Points on a hilly landscape, in no order, each with its height.
A climber steps from a point to the highest of its 2 nearest points, and stops where none of them is higher. Distance is the straight distance between rows; heights are no part of it.
gak height 257: [-1 10 18 2 -3 -6 -3 8 -1 12 3 -3 2 -2 8 0 -2 17 2 -19 -8 -6 1 -3 23 -10 -7 -9 -5 4 -4 -3 -16 -1 -6 -27 -2 -22]
Rase height 43: [7 0 0 -4 -1 7 0 5 -9 -13 -13 3 -7 -13 -6 1 -1 -2 14 6 -9 3 -10 2 5 -6 -3 0 -3 -5 -7 0 -10 1 5 3 1 -2]
lufo height 88: [-3 -9 -1 -2 -2 7 -1 -4 1 -9 -4 -11 1 -6 4 -1 0 -9 -8 6 13 9 -6 12 -14 11 2 0 2 -5 -3 5 12 3 2 13 -9 19]
zem height 143: [-4 -10 -24 -6 -2 4 0 -10 1 6 -6 2 -3 6 3 -4 0 8 -23 2 -19 -4 5 -14 8 17 -8 -13 8 -3 1 13 15 5 2 1 8 1]
gigan height 355: [-6 1 4 15 15 -12 -4 -3 11 21 16 4 20 18 8 -5 2 1 -6 -6 12 -1 14 4 0 -1 7 1 -4 11 4 -10 7 0 -9 -10 11 -12]
sil height 131: [6 -3 -16 6 -3 -9 8 1 1 16 4 20 -3 4 2 -7 -3 3 -12 12 9 6 -3 -1 -29 9 11 2 2 4 21 -2 16 0 7 9 9 -4]
tilep height 134: [-7 17 -2 -9 -2 1 0 3 -4 -2 -15 -8 -16 -11 -6 2 14 8 6 0 -11 11 -9 2 3 -11 7 7 6 2 -17 11 0 5 4 4 -5 8]
ginuk height 285: [9 -3 21 7 -2 -6 -6 11 -8 -5 5 -2 12 -3 5 -6 -8 7 10 -17 0 -16 7 -1 17 -12 -6 -9 -5 1 5 -6 -21 -3 -8 -28 3 -24]
Pum height 534: [1 10 13 5 1 1 -5 21 -6 -10 -6 -14 -3 -11 -9 6 -1 -2 21 -8 5 3 -7 20 0 -17 14 13 7 2 -5 2 -14 -7 -2 -2 -7 -1]
tuno height 101: [-2 7 -12 3 0 5 1 -3 0 13 -6 10 5 3 13 -6 10 13 -1 11 -15 20 -13 5 -12 15 -2 -3 -9 -1 1 -4 9 -7 2 6 20 -3]
zab height 222: [4 0 8 9 4 -9 6 10 -4 -6 1 -2 1 -6 -9 -4 0 -9 12 1 21 5 3 13 -27 -14 16 14 8 6 6 1 -7 -5 3 8 -5 1]
Fufi height 116: [-10 -3 15 5 10 13 -4 0 0 -4 -12 -17 8 7 1 0 1 -11 8 -10 -1 5 -11 7 4 6 -7 -7 -13 -6 -11 -1 8 0 -11 8 -1 6]
naniv height 283: [1 -15 19 10 4 -1 -9 9 -5 -16 -7 -10 25 3 0 -8 -12 -7 11 -17 0 -11 -3 6 9 -5 -4 -12 -7 -9 5 -6 -9 -1 -10 -15 2 -13]
gomu height 237: [-3 12 12 -3 1 0 1 7 -1 8 -12 -2 2 -1 8 -4 -1 16 2 -16 -17 2 -8 -1 22 -3 -12 -11 -9 -4 -8 1 -9 -4 -5 -19 6 -12]
tuger height 86: [-3 8 -15 -7 -6 9 0 -10 -2 6 -4 6 -3 -6 6 -3 11 13 -7 18 -21 20 -17 -6 -7 17 -3 -2 -8 -6 -2 5 10 0 8 8 14 6]
birot height 331: [-5 -1 -1 -5 -1 10 -5 -7 -2 -4 -8 -3 5 0 5 -3 -6 2 -9 -4 -15 4 -4 -8 14 16 -13 -13 -6 -8 -8 5 4 -1 -2 -3 4 1]
rodud height 243: [-3 -18 -14 -4 2 6 13 -22 -4 -13 1 7 0 -2 -3 7 6 -19 2 18 6 -8 0 -21 -4 10 -8 -2 -7 -2 6 -6 -2 1 1 13 3 11]
pumi height 460: [5 -3 -7 8 11 -12 6 12 0 -1 -21 -11 -4 3 -21 -7 -2 -1 10 -22 -5 8 1 13 -7 -20 17 -4 7 -6 7 6 26 4 -1 11 7 -9]
tomot height 89: [10 -12 -10 -4 -10 8 -3 -9 -3 -19 7 8 -3 -11 4 11 -7 -4 1 20 0 -2 -1 -4 -13 10 -12 0 -3 -6 4 -8 -11 -2 12 4 0 3]
feri height 129: [-8 -12 -16 -5 5 4 4 -10 1 -2 -18 -3 -3 8 -1 -7 4 2 -13 -2 -14 -1 -4 -10 2 11 0 -18 5 -9 0 13 24 6 4 11 7 6]
zosem height 307: [-3 -10 0 -2 0 10 -8 -10 2 -1 5 3 6 5 9 5 -6 -7 -10 7 -5 -7 4 -14 11 12 -14 -11 -9 -2 -2 -2 -3 2 -5 -8 4 -4]
Dufed height 18: [5 -10 7 -1 2 6 -8 14 -11 -18 -12 -13 4 -10 -10 0 -14 -2 7 -13 -8 -6 -9 6 20 -4 -6 -8 -1 -13 -3 5 -11 -5 -3 -12 -1 -11]
miboz height 357: [4 -4 -7 0 -3 -9 4 -6 0 -7 16 -4 0 1 -7 2 -4 -12 -9 4 28 -9 20 -4 -11 -7 13 12 13 7 8 6 -1 0 4 1 -17 16]
meber height 111: [18 -3 -4 -3 -13 3 -7 -1 -5 -15 10 15 -2 -15 10 5 -12 4 4 20 -3 -1 -3 5 -11 8 -10 3 -7 4 5 -16 -17 -11 12 -3 4 -9]
zegi height 428: [-3 17 20 5 -2 1 2 10 3 14 14 7 -3 -1 6 2 3 8 13 1 5 1 3 5 3 -8 0 10 -7 15 -7 -15 -28 -9 -2 -11 2 -12]
vurad height 258: [6 -9 1 -4 -4 13 -2 -15 5 1 17 14 9 1 11 13 -8 -6 6 23 -4 -3 -4 -14 0 20 -20 0 -21 1 4 -23 -18 -4 1 -5 9 -5]
ribe height 508: [-1 9 4 9 6 -6 0 15 -4 -6 -8 -14 -6 -6 -17 2 7 -8 19 -10 6 9 2 18 -6 -22 20 13 9 5 -7 4 0 1 -3 7 -3 1]
rini height 693: [-5 -5 -23 3 8 -3 18 -18 3 20 10 11 2 7 -4 5 8 -6 -11 15 -8 0 3 -20 0 0 0 7 2 6 9 -4 7 3 -2 -4 9 1]
nirev height 447: [-8 12 8 0 -6 -3 -11 13 4 0 9 -17 -4 -3 -1 0 -3 6 -7 -16 4 1 7 22 4 -9 11 7 19 2 -10 10 -1 -1 2 -5 -14 9]
Kime height 692: [-4 16 22 3 -6 -4 -9 14 6 14 14 -7 3 0 12 -4 -1 16 -1 -18 12 1 0 20 5 -1 4 3 7 8 -8 0 -10 -8 -3 -13 -2 -4]
latu height 118: [-13 -14 -3 -1 5 7 1 -11 1 -9 -13 -16 5 6 -3 -1 -1 -9 -8 -4 -8 2 -5 -4 2 14 -6 -12 1 -8 -8 9 20 5 -3 14 4 13]
vika height 146: [-7 7 -10 -1 1 -14 18 -9 1 12 -10 10 -16 2 -13 0 19 4 -5 12 5 12 -3 -7 -22 -12 15 6 1 1 11 -3 14 12 10 15 1 6]
nufim height 377: [7 -14 2 9 12 -4 1 -2 -3 -22 8 -9 16 6 -12 0 -11 -16 14 -5 23 -16 15 -1 -3 -10 7 7 9 -5 7 2 -2 -1 -10 0 -9 1]
kam height 217: [4 1 -8 0 -5 -2 -4 9 -11 -8 2 0 -10 -6 -9 -1 -5 3 -8 -8 -3 -6 12 0 10 -15 6 2 17 0 -1 14 -2 3 0 -7 -8 -5]
Zetuv height 358: [-9 10 1 -2 0 2 -6 -3 -1 3 -7 -20 -2 3 -1 0 -1 6 -6 -17 -13 5 -1 6 18 1 -4 -4 2 -6 -13 12 14 2 -7 -1 -3 5]
Zoker height 268: [2 -2 15 14 8 -2 -5 10 -4 -9 -4 -3 16 3 0 -8 -7 -6 15 -9 6 -2 1 12 -1 -15 3 -3 -8 0 1 -6 -8 -8 -12 -10 3 -14]
gon height 164: [9 0 -14 -9 -3 -3 1 7 -5 2 -26 8 -7 -4 3 -14 -3 17 -1 2 -23 9 -21 1 -5 13 0 -11 3 -11 11 8 13 -1 9 11 17 -3]
Foge height 235: [2 2 1 -1 3 8 1 -9 -1 3 5 14 10 -2 9 5 2 0 10 20 -15 7 -13 -8 -6 16 -15 -1 -25 3 1 -23 -12 -6 -1 -3 17 -14]
kes height 165: [11 17 -9 -12 -14 -4 -3 10 -2 -1 -10 11 -8 -20 9 -6 -2 22 -4 7 -22 18 -20 13 -15 10 4 2 -3 -3 1 0 -2 -7 15 2 14 3]
ral height 581: [3 17 5 -11 -18 5 -6 0 6 16 24 2 -13 -1 9 16 3 6 -7 7 1 -7 10 -9 15 -4 -7 14 3 10 -3 -9 -29 -4 5 -13 -15 -7]
zumo height 678: [-5 -3 -18 5 11 -8 25 -20 0 9 13 10 -2 3 -13 8 14 -16 -2 12 10 -8 10 -22 -5 -8 2 14 1 6 11 -3 6 5 -2 -1 -1 11]
Sel height 126: [-3 -4 3 5 7 5 -3 7 -5 -3 -20 -9 8 1 1 -7 -1 -6 9 -8 -5 11 -14 11 -5 5 0 -8 -7 -10 -3 3 14 -4 -5 8 11 -1]
mak height 459: [-7 -3 7 -4 -4 7 -14 4 4 -2 6 -14 9 2 13 1 -12 -1 -15 -11 6 -2 -1 19 5 12 -5 -2 5 -9 -10 7 7 0 -2 -2 -12 9]
Buti height 238: [5 2 8 13 7 -11 2 19 -4 -5 -9 -1 6 -4 -12 -14 -6 -5 19 -6 8 8 -5 20 -21 -13 19 8 4 0 8 0 -4 -5 0 -1 8 -10]
Gumed height 77: [-9 -8 0 4 8 4 4 -12 7 -2 9 -8 8 2 3 2 3 -17 -4 3 19 1 7 6 -7 8 0 4 -5 4 -5 -2 13 -1 -4 13 -8 16]
las height 282: [4 -13 -4 0 0 8 1 -14 5 1 21 10 6 3 7 11 -6 -8 -5 15 6 -14 3 -17 10 13 -15 1 -10 -1 6 -13 -13 0 -4 -5 0 -1]
Boke height 139: [9 13 -9 -14 -20 -4 -7 13 -1 -4 -5 5 -12 -22 7 -6 2 12 -13 6 -12 13 -8 14 -11 6 10 6 13 1 6 7 -4 -1 18 1 -4 9]
vara height 138: [-3 4 -5 4 7 -1 0 8 -2 0 -11 -8 -4 1 -1 -8 2 4 5 -7 -4 12 -5 15 -3 -3 10 -1 1 0 -2 7 16 2 0 7 3 2]
Tepep height 483: [-3 9 3 9 11 -15 6 10 -2 2 -17 -10 -9 -3 -19 -5 9 -1 14 -10 6 16 -1 20 -20 -21 18 7 6 4 2 4 18 6 2 14 4 -5]
Timu height 161: [13 -4 -4 8 -4 -11 -4 11 -5 2 13 24 6 1 5 -15 -15 11 -14 5 6 -2 8 5 -15 0 4 4 4 7 14 -1 -4 -5 5 -12 9 -17]
Dules height 383: [-7 7 -8 5 -1 -2 -9 5 8 13 0 -8 5 11 11 -6 -2 19 -15 -18 -7 3 3 11 12 3 -1 -8 8 -3 -4 10 16 -4 -4 -3 1 3]
lag height 516: [10 6 13 -1 -7 1 -5 0 6 17 27 6 -6 4 6 11 -2 8 5 4 7 -17 11 -13 14 -5 -12 9 -2 10 5 -8 -31 -4 -2 -17 -6 -17]
totin height 220: [-5 14 7 1 7 3 2 5 -4 -1 -22 -8 3 -4 3 -3 1 9 14 -12 -20 11 -16 5 16 -3 -1 -6 -11 -4 -11 2 -1 -4 -6 -7 7 -6]
bude height 212: [5 7 2 -1 3 6 3 3 -6 -2 -14 11 6 -9 9 -3 0 9 15 11 -19 13 -18 2 -1 8 -7 -6 -21 0 -6 -13 -10 -8 5 -4 19 -10]
bomi height 169: [3 18 -19 -1 -7 -12 5 14 4 23 3 13 -16 1 -1 -9 7 20 -10 -1 -10 9 1 2 -13 -11 13 6 16 13 10 9 8 2 9 5 7 -4]
fupop height 653: [1 12 9 -10 -16 8 -4 -6 7 22 22 5 -5 1 12 13 1 3 -6 12 -6 2 0 -9 15 12 -15 9 -7 5 -5 -12 -20 -2 4 -11 -6 -2]
bog height 207: [13 -15 -14 -7 -3 -3 11 -5 -11 -18 -13 11 -21 -12 -17 9 11 1 5 20 -1 -11 2 -19 -5 -13 2 0 9 -3 5 1 -10 9 15 9 -7 4]
napal height 492: [3 -12 1 1 -3 2 -10 -2 -1 -3 16 0 14 2 9 -1 -15 -2 -17 -1 16 -5 8 10 2 14 -3 -3 7 -5 3 6 6 0 -1 -6 -7 4]
ralip height 191: [5 18 3 -6 -1 3 -3 10 -6 0 -14 5 -2 -16 11 -6 1 15 11 5 -20 22 -21 12 1 9 0 3 -13 0 -6 -1 -9 -10 5 -2 12 -1]
mem height 104: [-10 12 13 6 4 9 1 -2 4 6 -1 -8 3 1 7 4 6 -1 8 1 4 12 -4 9 -2 3 -2 2 -8 2 -14 -4 3 -1 -7 7 -1 8]
zubud height 473: [-5 0 10 2 1 -5 -13 10 2 -7 15 -18 9 4 -6 1 -12 -3 -3 -20 11 -12 13 21 3 -7 9 7 15 2 -3 12 3 4 -2 -6 -12 6]
fegit height 94: [-9 -3 4 -5 -2 17 5 -22 9 8 11 0 4 5 10 11 7 -13 -6 16 4 5 -6 -11 3 21 -11 5 -14 -1 -8 -7 5 1 -3 11 -6 18]
gozi height 627: [1 12 10 0 -11 5 -12 11 0 5 11 1 0 -11 13 1 -3 14 -7 -2 -1 4 -1 16 2 7 -2 3 2 5 -6 0 -17 -8 6 -10 -5 0]
retak height 147: [1 11 -17 3 -6 -9 9 6 4 26 4 13 -8 8 1 -9 5 14 -15 9 3 10 1 3 -22 0 14 9 9 10 14 4 15 -1 10 12 5 -4]
zekom height 204: [0 7 -3 8 7 -10 10 4 -3 8 -1 9 -5 4 -9 -6 5 -4 4 1 8 3 7 2 -21 -12 13 9 8 11 4 -4 3 0 2 5 3 -5]
nopi height 605: [-6 6 15 -4 -5 -1 -3 -1 6 9 18 -5 -6 10 4 9 -5 5 -7 -13 3 -16 14 -6 22 -9 -12 -5 1 0 -11 3 -6 5 -10 -16 -14 -3]
fidi height 794: [-7 3 6 3 5 3 -5 -1 9 21 10 0 10 9 18 -3 -1 8 -10 -6 -3 3 -1 3 10 11 -6 -8 -9 0 -5 -5 2 -3 -7 -9 4 -5]
ninaz height 712: [-6 -5 16 -5 2 8 -2 -13 13 -6 10 -11 0 12 2 11 -8 -12 9 -13 7 -21 12 -11 18 -2 -14 -5 -7 -3 -9 2 -2 5 -14 -1 -18 5]
kupu height 177: [1 -7 -6 -11 6 -8 9 5 -10 -7 -32 2 -20 -6 -28 -3 4 7 1 2 -8 -2 -14 -12 -9 -11 9 -9 11 -12 5 6 18 18 11 15 3 2]
Befit height 215: [-1 4 -3 5 3 -4 -1 12 -4 7 -7 4 1 -1 2 -8 -2 10 -3 -10 -13 1 4 2 10 -10 2 -5 2 2 -3 2 1 -5 -6 -14 9 -12]
nug height 304: [9 -16 -15 -8 -11 -1 1 0 -10 -11 2 13 -8 -9 -3 0 -7 -4 -14 7 -1 -8 7 -9 -4 0 -1 -1 10 0 8 7 0 6 11 -1 -5 1]
valu height 677: [-12 2 14 -4 7 5 4 -19 19 5 11 -8 8 19 -4 14 2 -18 9 -12 1 -12 16 -13 16 -1 -8 2 -11 4 -14 -5 10 7 -14 4 -10 15]
vosen height 340: [-7 3 -3 13 17 -11 3 -8 16 21 13 1 12 16 3 -4 6 -6 -4 -4 13 4 13 5 -11 4 10 7 -2 10 2 -6 21 -1 -4 4 9 5]
matu height 809: [4 -2 29 -9 -9 8 -2 -7 15 16 13 -1 2 11 12 8 2 -6 14 -5 2 -19 2 -7 13 13 -25 -5 -25 -1 -1 -9 -17 -1 -7 -9 -8 -7]
Bopor height 721: [11 -9 -17 2 7 -5 21 -18 -6 -8 6 13 -6 -3 -16 11 7 -13 3 14 12 -15 14 -25 -2 -13 5 12 3 6 12 -5 -10 0 3 3 -6 3]
ravo height 752: [-5 -3 22 1 -2 3 1 -6 11 15 5 -1 10 15 10 4 7 -5 4 -10 -8 -12 -2 -10 16 2 -15 -14 -19 3 -3 -14 -10 4 -15 -13 -1 -13]
Goke height 284: [-8 -16 12 2 8 13 0 -13 5 -17 -4 -10 14 11 -2 6 -4 -22 13 -9 -2 -13 -1 -14 15 4 -16 -16 -9 -7 -5 -2 2 3 -14 5 1 5]
Kovid height 194: [-1 10 -16 4 1 -9 3 7 1 15 2 7 -9 6 -1 -10 2 18 -12 -5 -13 3 8 -3 5 -9 6 0 6 6 0 6 8 1 -1 -4 7 -10]
Lirep height 179: [6 8 -8 -8 -1 -4 1 6 -6 2 -26 11 -15 -10 -7 -9 7 17 6 10 -22 13 -20 0 -6 1 6 -4 2 -9 0 5 6 4 7 9 11 4]
kevo height 596: [13 -4 7 1 -4 3 -11 -2 10 -3 26 6 11 1 10 7 -9 -3 3 11 33 -12 11 4 -3 11 1 14 2 5 6 -7 -28 -10 -2 0 -12 6]
bot height 82: [-6 -9 3 1 5 9 6 -19 11 1 11 0 9 6 6 8 2 -17 2 8 18 -9 3 -7 4 14 -10 5 -14 1 -1 -8 0 -1 -7 13 -6 18]
vuzu height 189: [2 -5 -14 -5 -9 -5 -5 13 -4 -5 -3 -3 -9 -10 -6 -6 -7 5 -20 -13 -6 -2 2 8 3 -3 7 -3 18 -8 4 18 14 5 6 2 -7 -1]
sir height 100: [-3 0 -8 -11 -14 0 -4 -4 -1 -8 -11 -7 -9 -12 2 5 10 -7 -15 8 8 8 -8 12 -19 6 8 5 9 -3 3 9 10 5 12 14 -13 23]
Fami height 168: [-5 -1 -9 -3 3 -9 9 0 0 -2 -31 -6 -18 0 -22 -1 13 6 1 -2 -1 10 -10 0 -10 -10 11 -8 6 -11 8 8 29 15 8 20 1 4]
govi height 371: [-5 10 7 18 11 -12 4 6 8 23 13 11 12 10 5 -8 8 2 2 4 8 6 4 5 -6 -5 11 9 -3 19 2 -14 -3 -7 -5 -13 15 -15]
Rova height 575: [3 6 12 0 -8 3 -8 17 -3 -8 3 -5 -3 -11 2 3 -6 3 6 -4 4 1 -3 14 3 -4 0 5 1 -1 -2 2 -20 -6 0 -7 -11 -2]
sasu height 193: [7 10 -2 -6 6 -6 0 14 -6 1 -32 -6 -10 -11 -8 -9 9 11 13 -7 -16 15 -24 12 -5 -1 14 1 0 -12 -3 9 17 3 4 12 10 5]
soteb height 675: [8 -6 -13 1 -1 2 8 -12 0 -4 14 11 -2 -5 -3 10 2 -8 -1 15 15 -12 12 -17 -2 -1 -2 10 4 4 5 -6 -12 -4 -1 2 -11 8]
letig height 273: [2 -19 -21 -7 -2 -2 6 -6 -10 -17 -5 1 -14 -3 -15 2 -5 -5 -11 -2 -6 -14 13 -18 8 -6 -3 -10 14 -3 1 11 4 7 4 -1 -2 1]
Muna height 73: [12 -15 -9 -3 1 13 0 -7 -11 -25 -5 1 0 -13 -7 11 -5 -11 16 15 5 -4 -5 -4 -10 7 -8 -4 -4 -7 7 -7 -14 -4 1 11 -3 6]
kopi height 114: [1 1 -11 5 0 -2 3 7 0 13 -4 10 4 5 10 -11 0 8 -6 8 -1 13 -7 11 -24 13 4 -1 -6 6 10 -9 13 -7 1 9 14 -6]
sav height 416: [-2 14 2 -2 -12 -8 -8 13 1 1 14 -11 -8 -5 0 2 -4 7 -11 -7 12 -5 18 10 1 -16 15 13 25 14 -5 8 -9 0 5 -8 -13 6]
Dala height 113: [0 7 -11 -10 -21 -1 -5 4 2 -1 0 0 -15 -16 5 4 12 1 -17 12 3 7 -2 5 -14 2 9 13 13 6 4 8 0 4 16 4 -14 20]
muraz height 298: [-8 -13 16 7 8 5 -5 -3 2 -12 -12 -13 14 12 -2 1 -7 -13 10 -20 -8 -6 -3 -6 19 -1 -11 -17 -11 -6 -7 -5 -3 -1 -14 -7 1 -7]
feru height 259: [-6 -18 -7 8 13 0 15 -22 2 -9 2 7 12 10 -3 5 6 -26 1 8 5 -11 8 -27 2 6 -6 0 -12 3 5 -11 4 2 -8 6 7 8]
gur height 427: [-7 3 3 -4 -7 7 -7 -3 0 -5 7 -16 -4 -3 3 11 -2 -6 -5 -3 6 -1 7 6 8 3 -1 6 6 -3 -11 10 3 2 -3 4 -17 20]
tebu height 440: [3 -12 -10 6 9 -11 1 10 -2 -9 -13 -6 4 9 -14 -13 -6 -9 0 -20 -7 -8 6 0 -2 -11 11 -12 9 -8 11 8 22 4 -5 6 9 -14]
tamig height 110: [-4 -12 -5 -6 6 8 8 -14 -9 -12 -19 2 -5 -4 -9 1 12 -5 5 14 -12 3 -9 -20 1 5 -6 -7 -4 -4 -7 0 2 8 8 8 10 7]
lok height 58: [5 -3 -2 2 -3 11 1 -1 -5 -14 -2 5 -4 -12 -4 12 4 -8 19 16 4 4 -3 0 -3 -4 -1 8 -4 1 -2 -7 -18 -6 0 7 -8 2]
zugi height 734: [8 2 18 -12 -14 12 -4 -13 13 16 19 6 -1 4 16 16 -4 0 6 10 -1 -8 -4 -8 12 20 -25 1 -20 0 3 -16 -23 -2 0 -9 -6 -8]
Los height 29: [10 -4 6 -3 5 2 -4 21 -13 -21 -22 -4 -1 -17 -11 0 -8 -1 16 -8 -15 -1 -15 7 10 -9 3 -2 -3 -13 -4 2 -13 -5 5 -2 6 -10]
Fes height 52: [7 0 -10 -20 -16 4 -12 3 -11 -17 -17 -2 -12 -19 -2 1 -2 8 -11 3 -25 4 -16 0 6 12 -4 -3 11 -11 -5 16 -3 4 16 -1 -1 12]
Bera height 550: [3 -6 5 -5 -6 2 -10 -2 0 -6 18 -3 1 2 4 3 -12 -2 -13 -6 8 -15 14 -6 21 -4 -9 -3 9 -5 -2 10 -7 0 -3 -14 -13 -4]
Zako height 399: [2 -7 0 1 1 4 -2 0 -4 -18 2 -16 3 -4 -8 6 -6 -13 6 -4 14 -9 11 4 4 -8 4 6 9 -7 -1 6 -1 0 -5 9 -16 12]
kivo height 313: [-9 -7 8 0 1 6 -6 -7 -1 -4 -20 -11 7 7 2 -2 -5 -2 -2 -16 -22 -5 -7 -10 24 9 -16 -23 -5 -7 -9 3 1 0 -7 -8 6 -2]
Dipu height 395: [-6 18 10 13 4 -1 4 8 1 17 7 9 -1 -1 2 -1 13 5 8 9 3 13 -4 7 -10 -9 6 16 -3 17 -5 -12 -15 -6 -1 -5 12 -8]
rufil height 741: [-8 2 -12 6 6 1 5 -5 3 17 9 9 5 11 9 -3 1 0 -10 6 -5 2 5 -5 -1 4 -3 -1 -3 5 0 -4 9 2 -2 -5 7 -5]
Vuzom height 69: [4 2 -12 -20 -10 4 -4 -9 -7 -7 -12 6 -10 -16 1 -4 9 17 -9 15 -23 12 -18 -8 -5 19 -6 -6 4 -10 -4 10 3 6 19 7 9 9]
sunot height 312: [5 2 7 8 0 -1 -1 5 -4 -6 9 7 4 1 1 0 -1 0 9 -3 2 -11 11 -8 12 -14 -4 1 -3 5 0 -9 -20 -5 -7 -19 3 -20]
Zasu height 115: [-12 24 4 -2 -1 9 1 -6 0 7 1 -6 -9 -4 1 9 17 1 3 5 -6 15 -11 1 4 -4 1 11 -3 7 -19 3 -3 3 1 5 -4 14]
Tof height 339: [-1 -6 15 6 7 2 -1 -4 5 0 14 2 11 10 6 1 -3 -4 11 -1 12 -11 8 -4 7 -3 -9 -1 -9 2 -3 -10 -11 -3 -12 -6 -5 -8]
vuk height 124: [-8 6 -3 -1 9 4 10 -6 -6 -1 -17 1 -8 -4 -8 2 19 -5 13 13 -5 15 -12 -7 -9 -6 1 -1 -7 0 -6 -3 3 6 1 11 5 7]
favik height 359: [-1 -11 9 11 14 0 -1 -5 2 -13 7 -2 20 12 -3 -1 -7 -17 7 -5 14 -14 10 -5 4 -1 -1 -5 -6 -2 2 -6 3 0 -12 -1 -1 -2]
vobos height 107: [-16 -3 -1 -1 5 14 3 -22 4 0 -7 -6 7 6 2 2 9 -8 -6 12 -6 13 -9 -7 -3 19 -8 -5 -11 -5 -8 1 17 2 -3 15 4 15]
vugup height 711: [-12 2 16 -1 1 8 7 -17 15 14 11 0 9 17 0 9 3 -12 6 -2 -3 -7 2 -18 15 3 -15 -1 -18 2 -8 -11 -2 1 -13 -3 -3 3]
zopet height 206: [-3 11 6 1 12 1 -1 14 -7 -3 -27 -17 -1 -12 -5 -3 5 2 18 -12 -16 15 -22 16 7 -6 8 2 -8 -11 -11 4 4 -2 -3 1 7 3]
Girut height 148: [10 7 -20 -9 -11 -3 0 13 0 11 -12 7 -9 2 7 -16 -2 24 -9 -4 -15 10 -15 3 -9 8 7 -8 8 -2 17 9 23 -1 8 17 12 -3]
viruf height 225: [9 -20 -20 -9 -4 -2 14 -17 -7 -19 -4 15 -12 -6 -11 9 5 -8 -2 25 1 -9 1 -24 -9 2 -6 -2 1 -2 12 -3 -5 6 12 9 -3 5]
sog height 525: [6 -12 14 6 4 -3 -14 5 2 -5 19 2 21 8 13 -7 -16 -3 -7 -1 28 -8 4 16 -9 10 4 -2 3 -2 8 -1 -2 -2 -3 -8 -1 0]
sur height 166: [4 -8 -20 -5 -10 -3 -7 4 -3 0 -1 3 -4 0 5 -13 -10 9 -27 -6 -11 -1 0 1 1 13 -1 -11 14 -8 7 16 19 1 7 2 3 0]
Komom height 271: [-11 -15 4 5 11 9 5 -19 10 -10 -5 -1 16 14 -1 -1 4 -22 8 1 -1 -8 0 -20 5 8 -11 -8 -17 1 -5 -13 3 3 -15 10 10 1]
lumok height 382: [-6 7 -1 1 0 -6 3 -3 2 2 24 -5 -4 0 -5 6 -1 -5 -4 -2 21 -5 24 3 -2 -12 12 16 18 15 -5 5 -2 -1 2 -3 -9 13]
dusik height 642: [4 0 -1 -2 -7 8 -5 -5 6 -4 22 6 -3 0 9 12 -3 -6 -1 16 18 -1 9 -2 -2 3 -5 9 -1 3 3 -8 -21 -8 2 -1 -12 6]
davep height 335: [10 -4 -10 -5 -10 -3 2 1 -5 -9 12 10 -5 -8 -4 -1 -4 -5 -15 9 17 -6 11 -2 -14 -1 9 8 18 4 8 7 -7 0 11 1 -13 5]
ruvif height 505: [1 -5 7 3 -1 -7 -9 7 -3 -6 16 -5 10 4 -1 -6 -14 0 -8 -16 9 -16 19 7 11 -10 0 0 13 -2 -1 9 -1 5 -4 -17 -7 -7]
fakal height 556: [4 -6 22 4 3 1 -14 3 8 -2 22 -6 18 4 11 0 -13 -3 14 2 35 -8 3 17 -3 8 1 5 -1 1 3 -6 -16 -8 -3 -3 -10 5]
Gekul height 244: [4 -10 -15 -1 -2 -5 2 -1 -8 -7 7 6 -6 1 -9 -1 -8 -3 -16 -5 -2 -18 23 -13 16 -12 3 -1 17 5 0 14 1 7 -2 -13 -7 -6]
Fofit height 159: [-6 5 -8 -2 6 -19 18 -4 4 3 -19 1 -19 6 -24 1 9 5 -3 -2 10 11 -2 -7 -20 -15 15 -1 1 -3 16 0 26 16 8 20 -5 1]
ker height 465: [7 14 28 0 -7 -1 -4 7 4 11 14 2 -3 -1 6 4 -1 10 18 -8 6 -8 5 -2 12 -9 -8 3 -7 10 -1 -11 -34 -7 -6 -18 -8 -20]
teki height 135: [8 -4 -2 4 -4 -1 -5 5 -4 1 16 18 6 -2 12 -2 -6 4 -1 15 4 1 1 5 -16 4 -4 2 -6 5 8 -14 -13 -9 5 -8 7 -10]
tipos height 184: [6 -3 -7 8 4 -13 11 2 -4 5 12 21 3 2 -1 -8 -8 -3 -5 7 12 -4 12 -4 -19 -5 10 8 7 11 16 -2 -1 -4 2 -5 6 -10]
Kupan height 190: [8 -7 -7 -12 1 -3 7 -1 -13 -15 -22 3 -21 -11 -17 2 6 -1 9 8 -9 -2 -4 -14 0 -14 7 -2 9 -8 -2 7 -1 15 11 7 -1 6]
Deru height 153: [-2 19 -11 -5 0 -6 1 4 0 8 -17 -8 -16 -1 -9 -3 15 11 -2 -4 -9 17 -5 7 -7 -7 10 2 9 -1 -3 11 20 6 2 13 1 5]
nunis height 421: [4 -5 -13 8 7 -15 1 10 5 5 -7 -5 10 17 0 -16 -8 2 -6 -21 1 0 7 9 -6 -4 10 -9 7 -2 11 4 29 -2 -4 5 8 -7]
Saf height 658: [-9 8 22 -9 -7 9 -7 -3 7 3 4 -18 -5 7 2 10 -4 -3 4 -16 -2 -8 5 -2 23 1 -17 -2 -4 -2 -15 6 -8 4 -8 -7 -18 5]
Tepe height 136: [-7 11 -5 1 3 -1 14 -12 0 12 -15 2 -12 -2 -9 3 28 1 4 19 0 19 -13 -3 -20 -5 9 10 -7 -3 -1 0 10 9 6 19 4 13]
pabut height 744: [-7 9 12 7 -2 -6 -9 11 7 22 16 1 9 8 20 -9 -3 21 -11 -11 7 3 0 16 3 6 -2 -5 -3 7 -2 -6 -1 -6 -2 -16 6 -6]
Bufin height 404: [-3 -3 -11 4 6 -6 -4 3 7 5 -4 -15 4 16 4 -7 -4 7 -13 -19 -3 2 7 12 1 5 5 -9 10 -5 -1 8 33 -1 -3 6 -1 2]
pozi height 252: [5 -11 9 16 12 -5 2 16 -9 -15 -16 0 10 0 -12 -10 -4 -13 21 -6 6 2 -4 7 -13 -15 11 -3 -3 -5 7 -6 5 -5 -5 0 10 -16]

For each start below, name the point where the climber stops.
teki => birot
tuger => Bopor
nunis => fidi
gon => Bopor
vuzu => ninaz
gigan => matu
sav => ninaz
vika => birot

Call two points neighbours if one is among the 2 nearest of the other. Go from one point of each pair to the other, from neighbour to neighbour, staying as high as possible. Name the lowest point that can't be avoided.
fidi / ninaz => vosen
matu / ninaz => valu
Bopor / fidi => zumo

Two climbers start at each pair of points below. Name the first point that both come to, or write -.
tomot / lufo => birot
Tepe / lok => muraz
Vuzom / Rase => -
Fes / Los => birot
